Points on a hilly landscape, in no order, each with its height.
A ball rolls from a point to the lowest of its 4 nearest points, and stops where none of them is lower. Distance is the straight distance between rows; heights are no part of it.
Z_347 (h 527): [106 138 139 149 155 181 122 143 124 104 142 113 132 103 141  86  82 144
 110 129 165 126 133 143 123 140 119 159 127 142]
Z_481 (h 63): [117 107  96 149 175 193 107 141 108 150 120 126  95  77 191  45  73 133
 104 104 127 112 142 165 107 138  93 110 156 133]
Z_768 (h 242): [105 132 109  65 122 100 168 115 130 122 144 116 132 168  93 151 157 136
 143 130  78 131 110 115 148 125 138  55 146 111]
Z_611 (h 482): [105  95 124  90  87 142  97 132 120 126 101 115 160 131 159  58  95 123
  86 142 148 158 124 118 114 158 134 170  79 108]
Z_463 (h 434): [148 107 109 140 105 132 120 149 129 153  94 153 153 101 116 106 141 136
 103 145 119 105 143 123 116 167 141 164 149 124]
Z_271 (h 64): [125 114 128  81 136  94 172 103 130 110 176 116 120 182  90 127 140 110
 154 135 104 146 122 126 151 124 146  80 114 116]
Z_159 (h 291): [140 116 129  99 106 125 145 127 121 108 165 108 174 144  96 113 128 111
 134 138 108 117 122 106 132 156 147 100  97  98]
Z_889 (h 463): [144 151 133 141 110 106 128 127 145 144 120 161 129 132 155 171 145 113
 144  96 106 107  97 148 100  77 129 113 154 192]
Z_230 (h 157): [140 115 129 129 110  67 111  95 153 145  97 122 104 171 120 218 156 165
 159 108  90 102 159  88 134 136 133  80 144 121]
Z_484 (h 321): [ 99 101 138 116 127 143  92 114 125 122 115  86 147 108 146  59  76 145
  98 137 153 148 163 129 130 183 121 134  72 125]
Z_349 (h 386): [128 135 127 139 104 128 120 142 127 124 134 148 141 157 109 125 152 114
 115 145 128 108 103 102 127 135 141 164 129 137]
Z_38 (h 61): [136 104 100  96 140 112 158 118 149 136 127 134 136 166  97 184 140 133
 149  99  77 110 144 104 145 132 137  78 156 109]
Z_841 (h 456): [144 125 103 139  85  88 118 152 151 146  83 151 132 120  95 123 153 138
 119 139 108  82 135  88 110 167 149 166 110 134]
Z_660 (h 358): [116 105 110 100  84 109 140 136 117 125 132 120 179 148 120  81 110 120
 106 124 123 115 143 125 130 184 148 115  73  95]
Z_459 (h 241): [141 104 133 133 159 130 159 125 130 108 137 102 166 123 112 104  64 140
 141 124 142 142 151 150 147 168 125 119 115 129]
Z_851 (h 338): [112 186 154 154 185 188 137 145 114 110 133 111 119  88 161 100  75 153
 146 102 161 128 148 167 120  95 104 135 143 148]
Z_545 (h 509): [124 118 118 147  99 139 129 159 128 124 124 145 154 113 103 103 148 100
 116 141 142 100 133 117 111 144 151 174 124 126]
Z_283 (h 125): [ 79 154 114  75 117  83 134 125 130 168 133 129 114 144 108 164 168 154
 129 116  76 106 110  84 132 125 143  60 178 109]
Z_873 (h 459): [137 123 124 138 111 167 120 149 133 121 143 148 154 116 127  83 118 113
 106 129 145 117 131 119 125 159 136 163 111 122]
Z_209 (h 366): [152 123 114 147 113 107 126 122 147 148 112 140 145 125  86 186 147 123
 164 133 134 113 131 104 125 145 139 156 121 125]
Z_518 (h 469): [103 119 138 129 124 149 116 137 120 100 137 127 149 115 133  70 108 117
 100 161 160 123 129 134 126 155 121 166 114 144]
Z_456 (h 403): [158 118 122 146 126 100 145 123 143 149  97 126 149 136  93 199 143 141
 157 115 107  98 150 124 136 170 138 130 130  94]
Z_356 (h 278): [140 129 132 130 106  80 124 104 151 133  96 140  99 164 109 206 189 122
 145 142 123 168 126 126 140 103 134 128 122 144]
Z_837 (h 220): [ 86 144 112  82 138  64 156  85 117 151 109 119  55 175 116 174 159 150
 127 138  82 146 112  73 149 118 129  67 188  93]
Z_253 (h 512): [133 147 135 131 132 133 148 102 145 126 160 147 108 162 113 153 175 110
 145 123 134 166 106 130 120  85 134 147 132 127]
Z_476 (h 396): [113 158 119 131 124 181 128 150 125  99 147 145 127 105 174  76  89 120
 145 103 138 121 104 142 115  86 104 126 139 155]
Z_966 (h 212): [108 115 108  61 105 128 161 135 137 123 144 137 159 136  89 134 139 136
 144 101 102 109 132 101 131 164 153  71 147  97]
Z_6 (h 328): [156 104 114 142 151 162 139 130 137 137 138 150 172  97 114 141 110 123
 117 118 153 131 145 144 119 146 135 159 144 125]
Z_116 (h 416): [116  91 113 117 133 173 101 143 121 151  98 141 136  77 160  41 108 130
  73 125 141 133 145 129 118 162 129 168 129 138]
Z_9 (h 471): [123 100 104 111  82 116 122 146 123 130 108 117 158 131 142  69 116 120
  89 137 121 126 142 102 125 191 143 147  87  98]
Z_961 (h 521): [117 162 152 139 122 180 140 138 116 109 151 163 126 114 143 127 112 121
 142 118 155 143 103 148 117  86 113 150 144 136]
Z_516 (h 461): [ 95 129 148 121 107 165 112 149  96  76 150 127 140 129 167  53 113 117
  99 137 134 121 106  98 124 126 137 167  97 127]
Z_266 (h 179): [113 171 122 139 139 195 125 142  90 115 141 125 117  85 168 109  83 149
 141 106 136 119 125 187 103  66  95  95 146 117]
Z_358 (h 82): [ 99 165 183 135 134 138 113 137 112  79 164  89 155 136 131  77  98 145
 156 145 155 135 147 120 139 121 100 138  97 141]
Z_766 (h 214): [147 133 122 107 110  53 146  93 140 155 131 124  77 168  93 174 162 125
 155 145  83 137 126  97 144 131 141  81 158  95]
Z_809 (h 335): [161  93 124 152 173 157 169 129 130 117 130 141 166 104 113 175  98 137
 136 108 162 150 157 151 132 132 131 144 124  95]
Z_968 (h 481): [121 145 159 132 161 155 149 133 142  96 166 108 156 147 129 119 114 139
 152 126 169 161 123 160 127 104 114 140 115 126]
Z_105 (h 293): [ 96 134 135  84 129 106 129 127 114 136 108  68 174 113 131  72  56 137
 116 117 142 109 163 146 154 185 132  94  82 120]
Z_523 (h 407): [148 108 119 126 109 123 150 135 120 130 134 140 154 119  99 113 125 117
 121 137 134 107 138 118 132 163 122 150 127 125]
Z_648 (h 418): [152 112 132 130 159 152 152 108 151 115 159 144 154 142 115 180 135 127
 149 110 148 160 134 148 128 101 133 144 120 126]
Z_867 (h 419): [131 142 149 147 105 131 118 135 115 121 138 161 138 132 151 129 152  97
 139 109 121 119  71 133 126  75 135 129 161 169]
Z_379 (h 468): [132 139 143 150 186 195 135 148 124 137 149 121 138  96 154 109  86 149
 123 122 171 140 140 166 110 125 108 147 140 131]
Z_288 (h 522): [118 136 130 141 111 176 133 141 112 107 154 167 141 119 150  92 131  79
 127 108 128 114  98 128 123 101 116 138 146 152]
Z_284 (h 394): [131 168 166 152 184 196 157 157 114 126 117 123 115 113 176 140  78 164
 126 104 171 154 125 170 117  97 109 127 147 133]
Z_520 (h 174): [169  94 106 130 130 102 134  92 169 156  83 123 123 159 115 242 158 137
 158 105  98 135 155 111 153 118 111 108 125 131]
Z_972 (h 417): [102 152 131 135 108 173 120 146  96  86 175 130 131 124 188  67 109 118
 122 116 115 111  90 118 133  95 120 139 127 154]
Z_217 (h 398): [132 141 140 136 119 168 151 143 122 104 158 148 142 120 116 105 123 103
 125 126 151 137 119 134 131 119 128 157 130 137]
Z_205 (h 80): [145 151 127 130  74  45  90 128 137 159 128 112 106 159  80 135 163 150
 121 142  86 100 116  83 145 153 151  75 109  99]
Z_202 (h 483): [ 79 165 157 112 102 172 117 150  97  82 150  97 126 103 172  49  85 136
 125 139 138 124 100 109 132 122 106 146 119 144]
Z_647 (h 508): [ 83 179 194 151 147 168 110 146 102  95 158  92 123 117 155 100  87 145
 143 125 158 119 131 135 123  93  95 131 145 140]
Z_443 (h 224): [137 100 132 147 156 136 139 127 126 133 126 122 143  80 113 103  96 138
 115 137 146 131 148 169 131 191 129 153 130 114]
Z_742 (h 198): [121 141 116 102  87  76 135 136 118 147 136 140 129 153  90 141 152 131
 133 133  77  86 135  84 137 157 139  75 143 102]
Z_625 (h 219): [123 101 114 112 147 130 168 122 132 120 146 116 170 121 105 103  83 133
 137 116 134 124 156 138 132 177 124  97 108 117]
Z_908 (h 510): [108 107 139 144 174 162  73 126 117 157 106  92 115  53 169  51  94 151
  60 128 150 156 160 129 144 168 113 135 120 132]
Z_633 (h 8): [127 152 123 145 103  66  98 118 137 149 119 123  74 151  91 161 175 110
 126 153 122 128 100  98 143 133 167 108 124 147]
Z_37 (h 182): [ 74 161 128 141 129 175 108 146  97 101 132 110  94  90 191  67  50 132
 147 114 130  97 142 148 119 105  97 103 139 133]
Z_784 (h 298): [173 101 116 117 151 139 172 123 136 119 138 134 157 126 123 167 110 136
 168 112 142 146 139 137 140 152 124 138 126 102]
Z_249 (h 474): [142 140 144 134 118 106 128 126 145 147 102 153 129 136 128 202 158 117
 128 122 128 145 111 149 111  79 135 142 151 178]
Z_424 (h 133): [118 120  82  98 133  79 168 102 150 141 118 114 108 174  93 176 163 116
 166 120  74 135 127  94 140 109 136  91 139 111]
Z_371 (h 312): [102 127 134  91 133 119 159 143 119 109 155  91 170 151 103  94  96 132
 148 130 116 133 132 130 153 147 130  87  96 126]
Z_385 (h 326): [143 131 127 135 114 109 117 119 143 126 138 148 124 161  79 167 171 107
 150 139 121 123 104 114 137 136 136 139 133 138]
Z_140 (h 217): [164 120 118 137 121  98 116  93 168 157  89 127 128 155 117 252 153 138
 132 128 126 146 143 113 126 122 124 115 107 136]
Z_646 (h 229): [141 137 125  99 114  86 145 116 121 111 158 107 123 165  92 136 166 107
 150 153  98 141 103 115 142 136 149 101 117 107]
Z_590 (h 132): [136 153 144 140 131  54 115  93 124 135 111 130  49 149 111 162 196 121
 119 180 136 143 109 132 144 109 168 113 127 113]
Z_421 (h 195): [102 128 154 132 152 135 112 117 106 118 132  86 148  98 133  71  69 163
 110 136 152 130 169 141 140 178 111 132  94 113]
Z_41 (h 464): [144 135 122 146 122 132 129 148 131 143 128 164 142 114 142 125 139 111
 125 113 129 100 114 133 110  91 143 154 156 174]
Z_163 (h 309): [141  97 130 103 144 106 160  82 142 132 118 124 108 157 116 183 164  98
 145 116 117 184 127 141 132  94 123 133 110 114]
Z_308 (h 377): [130 143 145 133 106 117 111 121  97 121 136 145 104 137 128 116 175  92
 130 123 127 114  76 125 139  81 160 139 130 185]
Z_688 (h 269): [ 99 123 125 118 131 191 104 147 117 119 134 115  97 104 203  48  60 126
 133 116 131 103 135 130 117 112  90 109 140 145]
Z_169 (h 380): [142 117 113 145 113 165 143 139 123 132 122 168 151 104 131 109 123 110
 116 114 137  96 122 138 117 108 124 161 162 153]
Z_869 (h 584): [134 134 128 132 139 171 149 130 128 133 147 162 148 106 148 169 132 117
 130  97 135 144 119 170 100  64 111 136 149 142]
Z_581 (h 301): [123 117 133 145 165 144 131 109 118 126 130 107 146  80 126  70  83 148
  96 149 154 138 164 143 133 177 111 138 108 122]
Z_978 (h 441): [ 92 157 142 142 123 174 125 159 128  84 166 121 124 112 174  77  90 129
 133 124 140 113 129 138 120 111 106 132 119 146]
Z_8 (h 462): [142  91 108 131 123 158 116 151 113 135 115 150 155 100 104  84 128 122
  94 132 129 114 148 115 118 182 115 171 139 126]
Z_359 (h 149): [158 140 122 137 118  50 112 103 158 146 106 115  56 188  94 181 178 144
 147 180 120 147 112 103 154 125 147 113 130 130]
Z_599 (h 337): [110 116 104 119 157 169  86 148 113 119 120 139 115  76 188  51  83 130
  95 114 117 115 127 135 109 140 113 131 131 150]
Z_979 (h 427): [130 117 142 109 149  98 153  81 139 112 144 123 106 154  92 148 179 114
 147 138 113 175 102 141 149  96 127 122 108 120]
Z_521 (h 226): [138 111 128 110 116  59 128  81 139 146  57 118  77 171 138 234 176 128
 134 137  93 189 154 129 145  93 103 117 105 112]
Z_69 (h 183): [120 121 116 126 151 178 121 154 109 139 116 147 111  95 186  54  84 116
 104 118 124 102 133 155 117 132 106 124 154 147]
Z_856 (h 244): [112  91 114 135 175 165  93 144 132 152 101 147 120  79 169  47 102 135
  75 121 119 129 155 150 110 161 127 150 162 143]
Z_54 (h 490): [ 76 127 142 104 129 169  96 136 109 124 124 112 114  89 175  45  78 146
  77 139 153 133 130 129 120 142 115 147 118 143]
Z_933 (h 286): [165  93 112 161 161 152 137 149 122 144 108 132 153  93 118  94 119 131
 103 129 162 120 149 156 130 194 140 159 150 110]
Z_252 (h 402): [134 142 119 157 113  95 111 134 166 146  96 140 103 126 126 215 152 138
 130 133 128 145 105 126 107 100 154 141 130 186]
Z_281 (h 470): [118 144 137 163 190 168 126 139 119 124 133 117 118  85 143  94  67 157
 113 134 189 143 145 163 120 145 112 157 141 129]
Z_503 (h 165): [133 112 137 101 134 107 143  90 151 139  96 130 122 139 135 216 179 112
 110 123 112 208 150 133 139  78 103 148 100 136]
Z_546 (h 316): [107 139 116 127 142 180 125 154 122 119 149 138 126  87 172  69  85 120
 110 106 141 107 118 142 115 107  98 126 147 139]
Z_82 (h 507): [146 147 128 126 134 161 129 136 120 140 123 187 136  99 167 121 119 123
 135 102 115 108 125 187  83  82  90 106 157 130]
Z_819 (h 393): [104 138 123 136 122 163 108 148 101  99 157 140 115 110 189  73  93 113
 134 103 128 107  97 138 120  95  89 118 138 123]
Z_141 (h 193): [117 105 115 100 112 106 147 123 115 134 124 136 153 146  93 143 135 127
 145 115  95 103 143  93 122 159 142  74 139  91]
Z_321 (h 519): [151 141 128 138 111 142 124 152  96 131 143 159 128 107 179 114 106  99
 150  92 119  98 102 159 110  74  91 114 149 133]
Z_437 (h 156): [137 156 113 138 145 189  99 151  85 131 128 134  87 110 195  80  80 142
 148 107 134 122 147 198 104 108  77  87 121  88]
Z_80 (h 252): [168  93 118 143 145 130 154 118 134 146 117 130 160 103 108 151 122 126
 152 123 132 113 147 140 124 166 139 151 140  94]
Z_847 (h 260): [141 109 140 118 133 102 137  86 134 140 107 136 123 164 134 204 186 116
 138 134 125 190 123 136 134  71 122 164 127 142]
Z_753 (h 449): [116 124 132 170 192 174 129 136 115 148 132 118 106  71 156  93  81 155
 104 133 163 134 140 176 115 155 114 132 151 136]
Z_943 (h 205): [156  87 113 138 149 122 160 141 133 133 130 136 176 107 106 129 103 134
 144 123 152 113 139 140 129 190 133 123 129  95]
Z_96 (h 332): [131 128 131 122 122 120 147 117 141 103 173 132 140 153  86 121 145 111
 153 146 124 150 114 129 138 128 128 134 110 109]
Z_85 (h 266): [133 148 129 121 121 121 134 108 106 128 157 146 113 153  96 118 172  83
 119 152 134 130  85 107 146 105 161 140 114 135]
Z_877 (h 447): [142 130 102 162 123 137 128 150 124 158 105 155 144 110 123 113 121 102
 123 116 131  89 138 137 102 130 137 164 166 160]
Z_857 (h 438): [138 123 131 157 160 193 137 138 131 134 122 147 137  93 150 122  93 111
 113 129 171 137 126 168 113 124 122 150 167 112]
Z_215 (h 124): [135 141 101 118 102  50 113 107 148 157 112 116  84 159 110 201 161 168
 159 128  79 104 125  90 128 152 137  55 149 105]
Z_504 (h 370): [142  90 112 147 147 154 124 145 113 157  88 147 140  83 134  94 104 114
  92 137 134 100 136 150 113 144 131 161 159 141]
Z_93 (h 506): [122 123 131 117  99 158 123 144 114  92 141 134 143 151 162  79 135  83
 102 135 117 103  95 102 119 135 136 163 113 153]
Z_737 (h 95): [129 127 115 101 107  82 131 123 147 151 115 125 114 173  96 186 153 148
 147 125  77  96 129  87 128 129 132  74 158 102]
Z_89 (h 497): [ 71 142 139 104 115 168  93 155 116  92 127 106 111 110 187  52  74 142
 100 120 138 113 112 113 124 119 109 155 127 154]
Z_934 (h 310): [147 132 105 112  53  56 108 156 103 158 105 127 122 160 109 121 169 136
 115 143  93 100 128  79 133 155 154 103  92  98]
Z_45 (h 385): [161  99 126 121 145 139 161 125 140 109 155 112 147 142 102 157 120 129
 163 136 135 167 145 135 123 118 134 139 106 108]
Z_315 (h 336): [122 163 160 124 152 136 159 122 134  84 191 108 141 152 112  96 137 125
 155 141 138 154 131 133 143 110 122 142 102 135]
Z_947 (h 254): [106 172 133 158 171 195 115 155 111 119 129 123  96  86 159  99  68 144
 115 101 156 135 133 182 114 103  92 112 144 133]
Z_462 (h 258): [147 143 114 132  77  60 110 143 142 141 120 136 118 134  84 161 155 149
 143 134  98  80 133  95 127 162 137 118 103 107]
Z_102 (h 433): [135 122 145 127 117 102 116 116 156 150 100 152 119 141 132 227 161 136
 107 112 126 168 120 138 117  76 132 150 125 160]
Z_236 (h 139): [140  84 106 110 139  94 139  76 144 138 106 125 120 180 111 219 153 128
 160 107  94 145 147 120 146 113 107 104 129 116]
Z_794 (h 408): [113 114 134  98 100 140 123 138 122 104 133  88 168 123 137  54  90 130
 107 135 150 132 135 117 130 165 125 145  76 118]
Z_893 (h 108): [143 142 133 129  95  56 104 113 128 133 125 121  57 165  91 149 184 125
 125 164 124 119 114  87 147 139 164 111 116 113]
Z_739 (h 197): [149 138 151 136 125  68 128  88 125 133 135 135  83 179  86 170 194 110
 138 162 125 147  98 120 145 112 153 120 120 129]
Z_457 (h 388): [120 146 174 126 166 141 143 136 141  81 168 100 140 142 115  99 114 151
 171 134 149 143 139 137 142 100 115 142 116 130]
Z_106 (h 553): [123 150 149 125 145 175 147 147 134 103 164 143 144 134 151 144 131 137
 149 112 159 166 117 155 121  60 117 149 139 135]
Z_138 (h 415): [105 139 144 139 125 160 113 143 120  94 143 104 141 101 142  82  68 136
 111 138 162 128 140 124 132 145 116 151  94 138]
Z_764 (h 194): [133 141 140 137 129  87 120  98 114 125 122 140  73 163 101 158 197  97
 126 163 138 150  97 134 138  96 156 136 137 144]
Z_585 (h 478): [150 111 127 135 122 137 153 128 150 141 143 145 151 139 124 172 158 103
 131 113 128 155 113 141 121  88 118 165 132 134]
Z_498 (h 250): [144 122 131 143 116  76 115  99 155 128 113 126 102 170 103 193 176 118
 165 132 121 132 119  99 132 111 142 123 126 128]
Z_825 (h 479): [120 166 170 138 174 170 153 144 143  94 154 107 142 120 128 137  94 144
 160 114 160 154 146 148 129  86 107 149 127 129]
Z_16 (h 218): [152 103 122 121 136  93 133  86 136 147  74 121 106 164 140 239 187 113
 128 109 111 175 173 119 130  95  94 126 105 128]
Z_712 (h 412): [123 146 142 137 161 202 156 158 119 125 134 156 125 101 166 124 100 138
 126  99 165 136 120 181  98  95 109 125 161 134]
Z_431 (h 277): [185  80 117 140 146 126 157  99 150 138 112 131 148 133 121 205 156 126
 154 112 121 146 151 137 126 125 121 132 131 111]
Z_705 (h 302): [179 104 111 159 123 136 138 136 123 138 112 141 148 112 110 166 133 135
 137 129 148 125 144 120 119 148 133 164 147 127]
Z_996 (h 378): [128 126 109 147 161 190 132 166 126 144 140 150 138  91 154  82 108 121
 100 124 139 112 134 176 103 103 117 129 165 148]
Z_313 (h 320): [120 127 127 136 120 134 142 139 123 111 148 144 133 142  99 114 150  96
 118 134 141 116 101 114 127 124 142 161 130 145]
Z_605 (h 373): [161 124 103 158 108 120 122 153 151 156  88 163 136  90 111 145 141 122
 118 139 140  85 136 123 110 145 153 170 136 137]
Z_208 (h 166): [144 156 131 147 114  77 122 122 147 132 124 141  90 164 108 157 174 111
 112 151 125 129  94 108 131  98 155 138 124 160]
Z_197 (h 122): [116 156 117 144 145 184  96 150  94 108 137 126  90  96 203  69  54 123
 158 106 127 117 141 175 115  94  88  80 136 116]
Z_275 (h 530): [ 95  92 122 116 140 156  87 134 131 142 108  99 148  81 177  40  91 144
  59 131 151 148 149 139 127 154 136 155 105 135]
Z_619 (h 275): [146 140 100 156  92  66  97 133 161 142 113 121  96 151  96 194 160 172
 145 134 118  99 126 109 137 168 151 111 117 119]
Z_576 (h 451): [ 88 118 125 134 159 184  93 143 108 134 128 120 100  79 186  50  71 144
  89 125 130 122 147 138 126 148 105 136 141 148]
Z_40 (h 365): [ 82 133 163  97 109 153 100 140 113 105 114  95 152 105 171  61  83 137
 109 152 155 130 117 114 136 141 118 180  89 125]
Z_125 (h 93): [130 113 108 108 112  89 138 120 150 144 105 128 142 139 104 193 157 149
 158 110  79  88 131  96 131 149 128  67 148 105]
Z_117 (h 484): [136 133 111 156 126 144 125 155 115 153 112 187 136 101 165 127 114 104
 121 105 128  91 105 169 100  89 107 139 164 158]
Z_770 (h 379): [150 128 159 140 192 116 138 115 113 136 134  78 146  63 127  84  67 172
 110 139 153 143 152 177 142 188 115 117 128 115]
Z_425 (h 272): [130 135 139 111  95 118 127 122 116 109 167 128 138 160  96 114 156 101
 128 150 120 130 106 104 140 122 150 147 109 112]
Z_171 (h 199): [116 143 132 119 130 141 131 118 124  83 179 125 126 150 119 108 164 109
 138 149 131 146  96 119 149  88 149 152 108 142]
Z_29 (h 145): [142 114 114 126  98  89 131 126 131 141 116 137 142 130  90 159 158 136
 163 126  91  82 130  98 131 159 129  96 118  99]
Z_121 (h 367): [125 149 140 138 116  83 110 105 149 146  71 124 102 152 143 225 176 140
 117 139 123 197 134 130 126  86 131 130 136 171]
Z_821 (h 431): [ 81 104 121  93 133 158  77 127 132 125  98  83 141  92 180  33  88 151
  78 130 150 148 146 135 126 173 141 151  71 124]
Z_924 (h 605): [138 139 121 123  77  83 112 143 111 121 138 115 132 147 104  99 168 119
 115 147 106 106  89  82 135 150 171 151 102 118]
Z_955 (h 213): [133 127 142 121 124  78 116  79 138 143  95 137  80 173 111 195 197 116
 143 156 143 167 112 128 126  85 136 133 127 136]
Z_936 (h 234): [163  98 134 132 137 118 126 103 140 142  94 134 126 130 126 222 155 123
 130 102 121 175 155 124 122 106 113 145 122 128]
Z_360 (h 112): [ 85 135 108  90 127  99 134 128 136 159 112 131 111 155 108 188 166 157
 141 119  76 101 128  85 142 138 128  69 182 103]
Z_458 (h 181): [151 113 122 132 140  78 130  79 145 148  83 111 102 177 113 228 176 121
 150 133 105 162 169 116 154  96 111 111 116 124]
Z_926 (h 364): [157 119 137 143 153 176 156 130 145 123 136 142 154 103 122 174 111 130
 124 109 154 160 130 152 117 114 139 153 146 125]
Z_693 (h 221): [131 159 108 157 101  81  99 123 178 133 102 117  77 153  92 189 166 140
 126 140 122 131 103 115 130 135 142 119 118 168]
Z_383 (h 288): [119 108 126  89 142  46 151  55 141 158  85 126  71 179 142 199 164 116
 133 139 114 181 140 125 137  98 111 106 114 102]
Z_902 (h 295): [142 108 105 120 101 120 135 135 113 137 117 131 178 119 105 110 123 128
 123 120 118 104 145 113 129 191 137 123 116  92]
Z_132 (h 432): [144 147 126 141 102 101 118 127 117 126 130 162 123 142 148 166 152 100
 152  92 127 115  79 147 112  68 131 121 144 192]
Z_553 (h 450): [150 119 131 134 128 157 150 129 143 130 144 146 165 134 100 156 147 123
 150 126 132 144 121 131 120 114 119 163 136 126]
Z_413 (h 454): [127 129 151 131 128 138 142 137 131  98 160 108 158 127 117  96 101 143
 147 126 151 140 128 133 137 148 122 140  94 119]
Z_559 (h 444): [114 162 164 151 157 181 124 145 130  90 150 104 121  95 153  74  70 147
 130 128 160 115 139 141 119 107  99 154 128 133]
Z_153 (h 99): [152 105 107 124 136 106 155 100 138 133 104 133 133 152  92 214 142 123
 169 110 103 129 158 112 139 130 141  88 134 103]
Z_884 (h 51): [147 120 133 139 106 156 134 139 132 110 152 147 146 129 117 115 144 108
 118 119 134 117 108 110 123 116 136 164 141 139]
Z_558 (h 192): [139 128 117 107 119  87 136 104 151 146 123 127 114 166  91 183 162 119
 171 124 115 126 121 110 146 126 143  94 132 114]
Z_500 (h 531): [135 126 123 126  78 100 109 160 121 141 114 130 137 129  92 110 166 119
 111 145 114  89 131  83 128 161 141 147  95 118]
Z_44 (h 437): [107 132 157 134 115 149 125 125 123  92 186 122 156 152 114  87 120 132
 131 157 154 138 117 113 144 128 132 150  97 131]
Z_388 (h 162): [107 106 109 138 183 177  99 144 117 157 113 131 121  78 176  55 101 123
  78 111 133 113 152 152 112 136 112 117 161 141]
Z_555 (h 355): [123 150 155 143 158 132 118 127 130 105 148  96 158 115 119  92  71 155
 145 144 157 125 171 145 135 158 120 148 112 118]
Z_108 (h 528): [114 106 120 122 102 157 109 153 107 115 108 148 159 103 144  72 133 113
  97 136 126 109 120 108 123 145 147 186 110 132]
Z_389 (h 466): [153 116 155 124 154 177 149 126 147 104 133 138 150 119 140 192 143 129
 122 108 128 186 144 156 117  70 102 152 109 112]
Z_483 (h 184): [123 151 132 121 114  32 110 115 130 148 110 107  68 151  94 165 171 149
 135 149  91 103 126 100 146 152 143  61 142 111]
Z_242 (h 327): [126 143 116 144 157 191 125 140 110 137 146 138 114  87 178  84  72 122
 127 120 149 113 136 169 112 112 108 119 155 139]
Z_807 (h 236): [134 131 130 126 110  77 135 100 139 135 144 133 118 173  85 164 180 106
 169 141 112 134 112 113 134 134 133 106 126 118]
Z_860 (h 472): [103 124 123 146 186 170 104 133 121 156 121 109 115  69 161  70  88 154
  81 134 153 137 141 160 133 169 127 136 140 140]
Z_628 (h 154): [135 156 122 162  91  55 101 120 157 138 120 117  70 157  93 166 171 153
 117 157 122 121 112 100 141 137 169 106 110 136]
Z_211 (h 424): [123 141 141 167 203 153 123 132  97 159 137  90 111  84 149 109  79 179
  90 148 157 161 153 177 135 154 116 137 152 126]
Z_181 (h 465): [123 126 113 136 135 191 129 144 107 125 141 158 147 111 146  93 114 102
 110 123 125  93 117 137 117 109 119 156 164 142]
Z_337 (h 311): [145 151 106 173 105  90 116 127 171 127  88 121  97 151 111 205 145 148
 132 143 124 114 111 118 128 140 140 127 123 158]
Z_600 (h 85): [124 118 125 134 120 162 130 150 116 125 123 141 160 106 147  69 112 120
  88 141 154 128 151 132 120 161 135 172 122 123]
Z_414 (h 268): [115 125 125  91 117 114 155 136 122 116 131  91 190 132 117  89  90 124
 132 114 119 119 146 127 151 175 135  74  97 111]
Z_524 (h 138): [ 99 144 116  90  93  67 128 121 134 155 131 127  98 151  87 151 172 156
 122 120  81 107 115  86 155 126 149  44 185  90]
Z_58 (h 283): [122 129 118  76 144  48 152  77 117 132 129 119  55 173 108 168 175 104
 147 148 104 144 104 107 144 107 152  86 153  96]
Z_64 (h 443): [137 124 118 151 138 175 135 150 128 132 136 167 149 100 152 119 107 112
 122 108 144 117 100 149 103  99 123 141 149 152]
Z_400 (h 151): [141 116  95 140 172 178 108 146 106 154 114 146 112  89 185  77 100 111
 112 103 120  98 138 160 112 133 107 115 175 139]
Z_23 (h 178): [160 101 119 106 126  95 139  90 159 135 129 110 127 170 105 197 157 107
 151 125 105 150 134 113 134 111 135 112 131 106]
Z_783 (h 331): [125 121 144 120 118 135 142 124 124 105 158 100 166 118 126  76  88 129
 139 141 134 126 143 129 149 168 119 115  91 118]
Z_994 (h 65): [131 141 137 147 115  79 110 111 140 138  92 138  69 158 125 192 182 131
 119 156 133 154 104 138 125  89 167 124 143 180]
Z_746 (h 460): [146 138 115 153  95  95 115 151 143 153 117 147 137 142  95 153 170 115
 122 131 123 106 112 109 117 136 163 161 113 140]
Z_277 (h 263): [107 145 180 129 157 132 136 130 131  91 157  93 146 121 125  93  77 151
 154 139 160 128 153 131 136 128 101 125  97 140]
Z_815 (h 322): [137 148 151 131  94 117 113 133 104 115 147 137 123 160 116 110 170  96
 106 136 114 110  90  85 138 111 163 152 113 155]
Z_403 (h 445): [141 120 140 147 156 169 144 147 129 120 142 134 159  98 117 103 101 139
 124 135 163 126 138 135 125 137 129 151 129 126]
Z_21 (h 186): [123 129 110  99 137  66 143  97 143 150 100 117  77 190 124 211 159 138
 152 134  94 135 137 101 132 119 127  76 156 105]
Z_838 (h 271): [ 73 140 181 130 126 148 104 132 122 114 160  93 148 111 145  70  84 144
 126 137 159 129 156 108 121 148 113 165  93 139]
Z_380 (h 543): [133 145 162 141 107  89  99 113 144 133  94 149  99 142 163 215 148 140
 132 128 105 159 103 162 100  58 123 101 151 197]
Z_204 (h 414): [129 105 114  96  76 104 116 141 108 148 125 122 149 151 111 105 161 121
 122 138  82  91 125 100 130 174 143 102  90  83]
Z_587 (h 230): [135 138 114  97  72  55 113 136 115 158 127 120 119 146 103 142 177 145
 137 137  68  85 116  84 140 148 151  51 126  95]
Z_668 (h 413): [125 107 118 114  82 119 114 142 117 129 136 137 172 146 116  73 134 123
 109 139 131 123 123 103 129 165 150 148 100 104]
Z_748 (h 435): [ 97 155 129 135 121 169 134 138 108  85 164 124 136 128 151  72 131 119
 130 135 127 121 100 118 134  94 131 162 121 148]
Z_896 (h 55): [143 104 141 128 137 138 154 131 140 111 142 112 162  99  90 119  91 125
 136 135 142 129 145 136 136 183 127 134 122  98]
Z_254 (h 222): [110 118  99  80 131 117 160 124 123 123 156 123 159 141  89 141 126 127
 143 110 104 121 127 119 144 154 149  75 132  94]

For each start below, name the point where the ball stops.
Z_463 -> Z_896
Z_202 -> Z_481
Z_841 -> Z_896
Z_889 -> Z_171
Z_209 -> Z_896
Z_383 -> Z_38
Z_159 -> Z_38
Z_106 -> Z_197
Z_45 -> Z_896
Z_746 -> Z_38
Z_559 -> Z_197
